Each row is a point on a tangle of strands that fork, close into loops and nearly touch. The rows are in no order.
In the rows, 128 means zero.
Points whose rows are less than 107 apart are linked; no others are.
Q_267: [166 102  72 118 157 155 144  95 111 132  89 122 113  49 166 176 140 105
 161  93 165]
Q_910: [134 198  72 105 111 131 179 140 101 122 141 181 123  88 147 123 136 129
 121 103  75]
Q_696: [124 202 101  80 110 111 184 181 138 111 125 170 106  95 164 117 147  82
 134  96  64]
Q_477: [115  81 143 125 154  93 129 120 169  89 112  84 126 135 117 110  86 113
 175 106 174]
Q_473: [ 71 144 139 129  74 139 157 125 136  94 109 140 130 132  75 156 109 112
 148  93 122]
Q_807: [ 99 171 152 107  78 151 167 147 141 147 139 191  77 122 105 180 140  87
 131 157  64]
Q_148: [116 113 191 111 138 135  69 147 104 157  95 105 126 177 105 124 145 157
 133 168  98]
Q_908: [147 162  97 127 139  93 137 125 148 193 117 159 127 162 141 108 153 193
 132 158  76]
Q_403: [155 136 119 146 121 142 113 113  98 175 112 164 139 165 139 161 145 174
  86 167 112]
Q_704: [144 159  87 140  90 127 128 105  82 146 145 165 138 144 131 142 141 163
 117 130 134]
Q_775: [120 134 144 152 127 117 162 128 132 131 139 110 159 139  75 124 135 115
 179  76 166]
Q_991: [144 143 100 148 132 103 103 151 114 138 159 144 155  81 119  99 100 184
 121 132 117]
Q_664: [ 94 104 213 118 158 162  72 107 138 142 130 105 125 173 125 119 165 129
 105 185  95]
Q_410: [194 115 119 141 142  90  97 121 111 113 156  90 138  95 139  81  90 112
 132 108 178]
Q_331: [113 131 146 149 122 126  97 136 112 122 164 121 139 128 137  96 156 118
  72 139 175]
Q_354: [ 73 138 141 121 162 177 159 105 150  94 106 118 126  87 154 131 107  66
 113  98 167]
Q_429: [121 117 159 142  95 195 137 125 150 145 125 155 120 166 129 201 160 125
 127 187  93]
Q_682: [142 175  84 114 103 100 209 137 165 142 141 167 107  99 127 136  98 110
 149 126 135]
Q_239: [ 48 150 165 127 121 175 156  86 151  78 127 127 114 123 127 126  98  73
 119 110 136]
Q_891: [119  90  78 132 173 137 107  90 132 103 133 100 139  80 190 114 126  94
 109  87 172]
Q_918: [159 132 144 129 123 148  52 166  57 149 129 114  79 133 148  60 142 150
 102 133 109]
Q_513: [142 130 157 125 124 117  66 155  79 131 147 104 110 128 140  49 152 129
  86 125 151]
Q_769: [ 79 148 144 138 100 162 165 154 149 115 159 171  98 107  95 171 123 109
 133 163 101]
Q_273: [123 151 110 101 119 135 181 176  91 108  77 155 133  92 150 163 134  79
 132  53 125]
Q_338: [135 109 186 121 126  87 125 122 125 115 143 105  97 170  77  85 122 113
 161 127 169]
Q_508: [145 127 119  96 127 151 157 107 141 127  92  88 130  61 129 190 123  59
 204  79 150]
Q_609: [129 166 101  92 133 143 167 111 136 169 108 173 133 146 121 171 180 155
 107 181  48]
Q_376: [142 172  76 146 121 135 168 121 101 141 153 184 134 115 131 124 139 169
 110 116  95]
Q_469: [102  85 122 159 175 127 122 160 135  95 102 101 158 118 147 111 124 147
 127  90 160]
Q_906: [113  95  96 129 129  85 171 177 175 122 146 138 118 104 102 153 122 106
 148 122 160]
Q_229: [177  92  68 154 159 103 113 105  95  95 182 148 118 114 121 116 102 149
 139  79 139]
Q_531: [119  90 179 161 114 165 120 107 161 159 113 159  98 186  95 186 140 130
 121 186  95]
Q_610: [103 132 207 100 136 133 106 132 124 130 119  93  89 171 152  38 134 128
  97 142 111]
Q_785: [139 132 111 119 109  84 127 152 126 149 181 141 120 132 119 128 135 142
 155 167 143]
Q_117: [ 83  89 128 141 116 105 145 182 164  98 147 129 129 136  89 149 138 135
 146 131 124]
Q_451: [148 153  75  90 126 120 187 157 126 136  91 135 139  57 139 155 137  80
 156  60 121]
Q_370: [133  89 123 150 179 111 105 137 117  84 111 106 131 121 163  66  94 148
  99 100 152]
Q_701: [109 149 105 118 157 174 142 111 100  86  87 126 141  60 156 140  94  96
 126  88 160]
Q_774: [154 136  99 128 118  65 160 156 131 146 139 125 161 142 106  91 153 165
 154  91 118]
Q_211: [156 145 143 136 134  98 119 167 106 178 117 142 122 154 122  88 127 202
 148 147 101]
Q_982: [100 139 130 157 136 161 175 123 107  91 125 142 139 144 126 136 134 120
 111 107 175]
Q_340: [107 162 133 138  74 117 126 135 175 192 136 160 110 140 105 155 110 137
 152 158 114]
Q_359: [ 87 128 149 137 134 143 116 101 145  83 132 109 159 144 184  83 110 151
  68 138 122]
Q_436: [107 112 193 127 143 137 103 169 119  92 108  98 115 156 141  57 129 157
  96 149 112]
Q_266: [200  91  83 158 152 103 117 125 124 133 134 102 139  78 149 129 104 110
 139  85 179]
Q_799: [159 127 152 120 132  96  89 129 104 109 148  75 133 116 138  46 120 106
 114 106 176]
Q_630: [160 104 117 103 144 157 138  79 142 135  83  82 115  53 148 186 151  88
 173 112 177]
Q_669: [ 81 125 184 165  96 153  90 134 174 134 137 121 116 160 141 122 117 129
 111 160 134]
Q_744: [114 205 112 119  81 123 186 127 174 172 126 169 107 127 117 130 120 125
 157 127  98]
Q_146: [ 77 128 145 124  79 118 130 102 142 121 120 144 122 160  56 160 120 150
 156 139  98]
Q_686: [118 131 130 104 142 131 144 118 168 196  94 155 141 165  88 187 161 143
 118 175  47]
Q_926: [136  77 107 108 172 130 115  79 164 121 109  71 132  73 183 139 138  92
 155 115 183]
Q_136: [153 102  90 133 148  72 153 172 141 126 172 137 126  98 125 123 118 128
 151 135 160]
Q_49: [180 163  59 122 115  91 193 126 147 146 158 144 140  90 133 123 121 108
 144 102 137]
Q_625: [135 100 143 123 152 148  72 130 111 164 139 120 125 182 159 178 161 120
 120 201 115]
Q_208: [161  95 116 138 148 100  73 128  89  82 133 127 108 116 126  58  88 156
  81  94 140]
Q_884: [163  93 168 127 144  83 136 134 145 106 130  75 111 143  93  95  98  95
 184 105 176]
Q_389: [161 139  64 112 123 112 176 128 111 118 126 128 153  76 119 151 122  96
 145  77 153]
Q_663: [163 135 131 124 116  76 141 131 115 131 146 101 165 135  87 105 130 148
 177  99 153]
Q_860: [215 115  64 136 177  91 176 113 148 154 134 100 154  65 125 139 135 127
 167  79 117]
Q_580: [ 99 124 129 132 106 125 153 111 150 104 123 108 146 113  69 147 104  90
 176  82 156]
Q_472: [134 205  84 119 110 108 178 110 173 175 125 163 117 140 143 104 143 159
 137 142  95]
Q_675: [164 137 139 148 134 125  70 163  71 181 131 135 119 145 140  91 144 186
 123 134  97]
Q_485: [127 122 184  74 134 153  91 129  86 139  86  85  70 189 151  69 157 120
  92 165 103]
Q_355: [ 85 137 130  97  96 138 106  90 105  94 135 124 149 149 113 153 145 140
 108 174 133]
Q_511: [ 89 156 132 105  99 152 167 160 109  79  96 147 127 107 124 162 106  85
 139  86 128]
Q_367: [236  88  81 160 178  94 130 118 124 151 130  99 135  78 139 131 105 136
 159  69 133]
Q_458: [126 150  83 136 150 152 129  83  91  82 135 129 159  80 135 116  84 135
 127 100 156]
Q_294: [143 120 127 128 119 124 138 111 162 129 108  74 162  80  95 160 105  71
 172  81 178]
Q_517: [107  92 128 138 124 113 121 171 128  81 142 125 141 147 132 124 131 168
 118 160 127]
Q_859: [ 82 137 163 146  88 196 142 145 141 105 149 149 115 138 128 174 152 109
 121 164 107]
Q_344: [103 134 155 157 126 128 152 139 114 116 128 129 161 161  91 118 154 150
 122 100 163]
Q_755: [107 145 145 162  85 135 117 157 156 150 132 146 127 137 131 143 102 153
 113 163 142]
Q_407: [160 113 137 142 105 166 141 128 132 157  94 155 148 179 145 185 159 172
 111 183  86]
Q_916: [ 61 143 161 123 119 171 150  88 159  80 136 119 144 140 167 114 116 114
  80 144 122]
Q_830: [133 120 137  98 166 107 107 124 124 199  90 130 148 188  87 179 140 137
 136 167  80]
Q_439: [168 105 136 148 134 153  33 113  86 146 140 144 114 151 160 123 143 161
  53 161  99]
Q_223: [132 132  81 169  96 142 119 113  87  93 141 143 147 143 152 126 120 165
 108  84 135]
Q_163: [ 72 122 184 137 128 125 101 108 177 115 165 108 106 157 146  87 111 111
 127 152 133]
Q_445: [120 123 143 116 135 114  92 132 108 151 171 131 108 160 127 138 152 140
 146 196 143]
Q_841: [129 119 146 138 123 142  75 109 104 122 156 136 132 143 154 109 162 139
  40 170 139]
Q_488: [172 118 106 149 123  92  79 156  94 120 142 143 124 109 123  78  84 180
 109 105 123]
Q_802: [112 157 104 140 134 133 127 134 114 113 160 131 167  80 122 122 104 157
 144 133 143]
Q_829: [154  78 147 113 168 137 108 143 145 174  89 125 156 192 108 203 123 104
 127 181  73]
Q_371: [151 107 179 103 147 159  66 153  82 163  61  91 110 188 140 116 148 129
  97 161 100]
Q_747: [ 69 117 164 112  95 116  93 102 142  99 123 118 135 159  77 132 122 143
 131 157 127]
Q_157: [ 91 110 141 123 143 112 125 109 163  93 149  96 132 129 138 102 104  94
 139 125 176]
Q_358: [123 180 136 102 101 157 187 136 154 167 114 188  95 140 120 171 169 118
 109 167  55]
Q_261: [156  79  73 155 175 133  94  75 119  90 154 133 110 102 156 119  97 119
 107  57 163]
Q_920: [109  87 179 111 143 171  75  90 153 135 116 103 141 188 148 166 157 113
 113 197  91]

How many points has the smallest loop of links through each point below? Write - if it is on no loop.
Q_485 | -
Q_458 | -
Q_884 | -

A fork is a point with three links, a tip a point with one. Leave the first point through the second and follow the links. Name the first fork or tip that comes.
Q_785; Q_445 | Q_436
Q_429; Q_859 | Q_829
Q_340; Q_755 | Q_338
Q_829; Q_830 | Q_429
Q_469; Q_370 | Q_359
Q_473; Q_511 | Q_744

A tip is a point with one link. Name the tips that can be reached along the links from each point below, in the order of the rows.
Q_354 | Q_469, Q_359
Q_920 | Q_436, Q_517
Q_609 | Q_696, Q_531, Q_223, Q_829
